Each scene shows the same named points in several views. A view is turned or mirrored, shifted and resized as a whole, has a little noise and may leave points out.
In the rows, 128 means zero.

Scene 1
View 1
rurid: [144 119 145 107 126  93 156 170  78  41 104  84 153  69  80 125 142 119
 142 165  86  97 154  78 132 144 143 136 139 172 155 181  90 119]
popef: [109 142 163  90 102  95 146 135 121  71 107  99 152  89  93 126 147  99
 157 160 112  99 165 125 118 128 157 163 141 169 121 170  82 134]
mit: [137 150 103 117 123  85 139 124 160  87 120 132 148 113 135 131 143 104
 137 160 149 127 128 142 152 154 153 140 181 126 130 122 138 124]
Lif: [110 149 142  92 107 105 116 124 137  79 103 127 143  93 108 126 158 110
 151 167 109 105 180 145 125 140 168 161 142 165  99 159 114 134]
kigib: [119 119 157 103 118  87 158 141 109  73 103 100 142 102  87 121 134  99
 135 164 120 108 149 117 133 132 150 144 149 165 141 169 100 126]
lubi: [108 141 148  96 106  87 144 116 143  92 110 117 132 115 107 125 135  92
 140 163 140 113 150 154 136 130 164 151 160 148 118 151 111 136]
pilo: [113 131 147  97 115 103 122 125 128  84  98 125 136 100 101 125 150 109
 139 171 112 109 176 142 129 137 162 155 138 165 107 165 124 129]
leke: [128 114 150 113 123  77 177 144 105  75 111  92 138 111  89 122 122  94
 125 160 134 116 126 111 147 134 147 134 163 155 160 160 101 125]
nal: [110 132 142 105 120 106 118 111 149 100  96 141 137 120 115 124 152 113
 130 173 127 125 165 158 135 138 162 153 145 158 103 147 144 127]
donup: [111 113 174 112 122  88 167 121 132  98  94 105 156 130  97 122 134  94
 132 162 143 127 132 130 126 118 141 157 148 161 139 152 110 121]
Mol: [108 104 170 106 124  92 150 124 118  95  92 111 130 121  87 118 134 101
 119 174 124 122 156 134 131 121 154 145 137 172 129 170 123 126]
kesez: [114 130 149 109 117  90 146 116 145  99 103 123 142 123 111 127 141  99
 134 162 141 124 144 145 135 130 154 151 155 153 123 146 126 126]
Duga: [113 115 144 105 124  96 132 119 129  97  98 132 119 121 101 120 137 106
 119 175 129 125 160 149 145 132 163 138 147 160 117 159 145 126]
bag: [127 153 134  97 107  90 145 144 124  59 117 103 155  81 105 131 148 103
 161 156 115  97 154 117 128 143 155 154 155 153 131 158  89 131]
View 2
mit: [125 126 112  87 118 100 139 121 130  91 132 164 105 129 181 124 150 136
  93 130 132 115 165 100 146 146 130 145  71 154 162 123 118 101]
donup: [155  83 157  86 150 169 122 114 106  75  86 134  63 113 175 155 144 158
 117 136 116 121 161 114 124 144 153 139 117 137 157  90 158 126]
leke: [114  99 137 104 151 155 147 132 102  86  80 156  59 128 161 130 111 152
 104 150 128 115 137 127 112 174 169 157 104 174 132  89 163 119]
pilo: [146  90 172 115 104 132 110 114 114  91  97 137  67 115 184 154 158 146
 119 137 135  92 108 104 139 172 111 118 136 137 164 137 142  98]
nal: [151  95 171 112 119 125 120 109 125  89 111 140  89 104 200 150 158 144
 111 131 132  99 135  99 155 145 105 108 124 130 163 137 117  95]
popef: [142  91 152  94 103 147  94 114  98  86  84 125  31 132 165 156 165 147
 128 137 139 106 108 106 115 183 125 145 134 145 181 123 180 116]
kesez: [140  95 151  99 131 142 119 117 113  85 102 143  70 113 183 144 148 149
 113 135 129 113 142 105 135 154 132 130 116 145 162 116 142 110]
kigib: [134  89 156 105 123 156 121 124 100  83  78 140  49 129 165 148 134 153
 117 146 132 106 119 119 116 182 149 149 125 155 147 102 171 120]
Lif: [147  97 161 108  91 122  99 111 113  91 104 133  61 121 181 153 171 140
 123 127 142  94 105  94 138 175 101 122 130 135 181 146 146  98]
rurid: [125  88 163 126  71 151 133 139  98  90  55 134  55 156 141 162 135 153
 105 161 142  84  91 133  88 224 159 180 121 159 133  99 201 141]
lubi: [136 101 140  88 143 133 111 114 106  85 106 146  51 112 183 132 150 144
 123 130 133 118 135 100 140 151 125 125 118 151 171 122 142 100]
bag: [130 107 130  92  87 124 109 124 103  91  93 139  49 147 156 145 160 143
 115 136 142 103 110 107 113 189 131 160 107 154 175 122 177 116]
Duga: [139  89 173 123 136 139 132 119 121  89  97 150  83 102 194 142 136 145
 108 140 130  98 127 108 149 156 122 109 125 148 143 126 121  97]
Mol: [147  79 182 115 144 166 122 116 107  82  77 134  61 105 182 156 132 155
 117 146 125 105 128 117 129 162 140 121 140 142 142 104 150 114]
View 3
bag: [118 122 140 113 126 145  98 126 114 141 113 134 148 171 137 105 130 100
 126 145 149 143 163 131 161 133 117  94 154 121 137 124 112 129]
Duga: [129 122 132 120 143 136  90 123 132 128 130 127 126 146 154 130 121 141
 121 138 151 132 131 102 140 140 147 118 137 149 132 134 109 141]
Mol: [125 133 132 124 141 129  81 123 135 131 125 145 117 153 145 126 114 133
 112 134 157 129 135 101 129 128 133 117 150 136 133 126 103 129]
rurid: [101 128 153 102 126 146  71 133 124 146 104 152 113 182 158 101 125  78
  95 123 154 150 174 139 141 111 121  95 169 134 145 126 104 133]
popef: [124 128 137 125 126 142  85 121 127 138 113 142 148 172 126 109 117 113
 116 138 159 138 158 117 142 136 116  98 154 111 134 124 115 122]
mit: [128 118 131 101 137 128 124 132 109 135 135 115 134 136 155 120 145 128
 146 170 134 135 137 131 187 142 136 108 135 151 133 132  99 138]
kesez: [129 127 132 117 138 128  98 126 125 133 128 134 130 149 142 123 123 132
 127 150 150 131 138 109 150 137 129 112 143 135 132 128 104 129]
donup: [129 140 135 118 139 109  95 132 130 133 128 151 115 145 139 123 120 130
 121 154 156 124 134 106 142 126 116 116 154 123 131 122  91 114]
leke: [109 138 132 106 144 124 100 138 113 135 134 157 101 154 155 117 137 117
 127 135 136 131 158 123 144 104 130 112 156 144 140 112 101 126]
lubi: [131 126 126 123 138 132 104 122 120 131 131 133 143 150 133 123 126 138
 137 148 146 129 143 108 149 139 129 110 140 128 131 123 112 125]
Lif: [133 114 137 126 126 152  88 115 129 136 114 118 161 163 135 116 115 122
 120 145 160 141 143 112 152 155 130  99 139 128 133 136 119 136]
kigib: [115 129 138 117 134 139  83 128 125 138 117 148 126 170 143 110 124 109
 114 130 152 137 159 119 137 121 125 103 158 127 137 120 108 126]
View 4
rurid: [165 141 139 115 120 141 148 142 178 168 180 132  69 116 138 195 101  90
  97 161 159 130 147  91  84 156 168 141 101  81 149  85 130 141]
pilo: [173 119 123 138 122 176 135 141 134 155 150 126 123 146 115 148 107 109
 110 150 140 124 123 108 128 135 115 133 128 111 131 150 161 153]
Mol: [144 119 135 128  82 164 139 135 128 184 151 119 105 112 120 146 102  95
 115 149 133 129 122 104 106 144 121 125 136  99 121 166 155 139]
Duga: [146 118 122 136 105 182 129 136 132 170 142 117 118 133 103 133 101 110
 114 145 139 133 128 105 120 130 115 131 121  94 116 188 148 146]
nal: [158 110 113 144 121 186 127 136 130 151 132 124 135 149 111 134 104 111
 116 155 137 124 119 121 138 122 105 132 133 110 112 183 157 160]
kigib: [153 122 121 121 102 159 136 135 141 171 168 125  91 107 130 165  98  95
  98 151 141 134 121  94  89 143 142 134 130  89 132 132 143 153]
mit: [136 109  71 142 158 190 100 132 145 135 134 131 118 128 120 136  83 111
  91 167 150 141 117 118 112  95 132 146 117  71  97 193 118 190]
leke: [128 124 106 117 102 164 124 131 144 176 169 120  78  83 121 158  84  95
  91 150 147 148 126  85  73 134 156 140 115  62 118 159 122 155]
donup: [127 114 113 124  89 152 123 126 129 176 147 122  94  85 142 157  90  82
 100 165 130 135 107 111  88 139 135 123 155  92 106 168 138 164]
lubi: [155 105  94 131 119 182 123 133 114 149 158 123 119 117 120 141  97 106
  95 147 131 136 100 104 106 126 119 136 144  97 120 167 152 172]
popef: [182 116 116 125 120 159 140 135 129 151 173 128 107 122 140 170 106  98
  91 152 136 126 106 100 103 146 129 136 149 111 143 109 161 167]
bag: [177 118  97 125 147 165 131 136 148 138 172 133 101 126 137 173  97 102
  84 159 147 131 114  99 100 129 143 146 128  93 140 110 144 175]
kesez: [148 113 107 133 114 173 124 133 131 160 148 125 113 120 125 144  96 101
 102 155 138 132 113 110 107 127 124 134 137  98 114 169 146 167]
View 5
Lif: [ 74 140  98 153 127  86 103 149  87 143 142 139 138 106 170 133 103 131
 106 142 128 135 102 136 151 169 135 134 134 153 146 115 155 150]
donup: [101 126  84 130 154  89  76 132 132 137 150  88 139  85 154 122 144 124
 144  97 130 117 140 133 139 159 137 145  87 142 132 125 119 156]
rurid: [ 96 166  91 113 149 119  53 169  90 178 118 110 181  83 149 185  66 114
 129 126  93 120 108 188 147 113 142 133  90 126 149 169 125 152]
kesez: [100 124  94 138 141  88  91 136 112 139 146 106 143  98 157 128 127 117
 119 115 134 134 122 126 148 169 144 139 109 144 130 115 124 145]
nal: [ 81 111 101 161 122  91 111 142 109 133 162 116 136 115 154 127 136 123
 101 126 150 143 111 122 151 180 147 127 133 145 131 113 147 153]
mit: [124 122 105 145 127  81 102 167 119 124 154  87 143 119 164 119 122  74
  90 127 130 162 117 128 160 209 159 141 126 112 116 118  86 128]
kigib: [100 136  89 121 152  99  70 141 103 157 131 106 157  85 155 148 105 123
 135 112 117 122 122 147 143 141 139 138  93 143 136 132 121 144]
popef: [ 82 155  87 129 146  85  77 145  88 149 126 132 142  83 174 135  94 137
 135 133 107 115 116 147 145 150 127 147 107 152 154 124 140 151]
lubi: [103 123  95 136 141  78  94 132  99 135 139 116 135  96 165 119 123 116
 117 123 129 137 122 118 148 179 139 143 114 151 132 102 118 132]
bag: [ 99 160  91 127 142  85  80 166  87 147 125 124 148  90 178 139  81 110
 118 142 100 132 112 156 154 164 134 149 116 133 146 127 118 139]
leke: [129 122  95 113 162 102  62 136 109 159 126  84 167  87 139 152 110  98
 130 101 117 135 129 138 143 145 150 145  84 132 120 134  88 124]
Duga: [ 86  93 103 154 131 105 101 124 106 151 157 107 150 109 136 149 138 127
 105 110 154 143 105 117 144 154 153 119 116 157 126 119 147 145]
pilo: [ 78 128  98 150 130  93  98 143  93 146 145 128 143 105 158 144 114 129
 109 134 134 132 104 134 148 161 139 130 125 153 143 119 152 149]
View 6
mit: [106 147  87 120 148 101 130 142 129 156 145 156 160 126  97 128 120  96
 138 125 132  75 123 125 135 114 114 137 130 103 147 115 129 142]
Duga: [119 145 118 120 142 119 116 156 128 148 148 147 144 101 115 126 155 120
 118 123 139 122 135 127 132 109 114 141 133 128 124 121 121 135]
popef: [142 120  90  91 130 106 146 152 136 152 110 136 144 103  95 124 167 107
 132 116 126 135 126 138 115 117 104 139 144 117 112  96 142 142]
rurid: [132 102  70 114 129  86 156 155 119 125 100 138 150  83  91 112 149  90
 108 103  95 152 104 141 141 120 114 155 118 129 109  86 140 114]
donup: [127 117 121  89 139 117 142 160 122 134 137 150 136 123 109 117 160 100
 131 119 131 110 116 139 125 129 117 142 136 126 145 112 122 138]
Lif: [141 141  91 112 133 102 131 152 141 170 124 133 158  98 102 136 162 121
 135 125 132 129 145 127 119 113 103 133 144 110 108 114 134 140]
nal: [128 153 112 121 138 109 121 157 134 163 147 140 154 110 113 135 158 126
 134 129 138 113 147 121 126 116 111 134 139 118 124 128 118 137]
pilo: [135 140  99 116 134 106 127 157 134 160 130 135 152  97 107 131 164 122
 128 122 131 132 141 127 123 113 106 137 139 121 112 116 128 136]
Mol: [124 124 121 102 138 121 132 162 123 133 138 145 135 103 115 119 167 112
 117 119 134 132 125 136 129 119 115 146 135 135 126 113 122 135]
kigib: [125 116  96 100 135 110 140 152 124 134 123 146 138 101 101 116 155  99
 118 112 125 130 112 140 129 118 111 148 131 127 123  99 135 134]
lubi: [124 138 101  95 142 117 130 146 135 159 132 147 146 115 100 126 152 107
 137 121 145 103 130 131 115 112 107 136 146 110 131 107 141 154]

In a view up to two points have been moved. Name them for each view, in the order of its rows, or write none.
view 1 -> leke, kesez
view 2 -> none
view 3 -> kigib
view 4 -> donup
view 5 -> Duga
view 6 -> mit, lubi
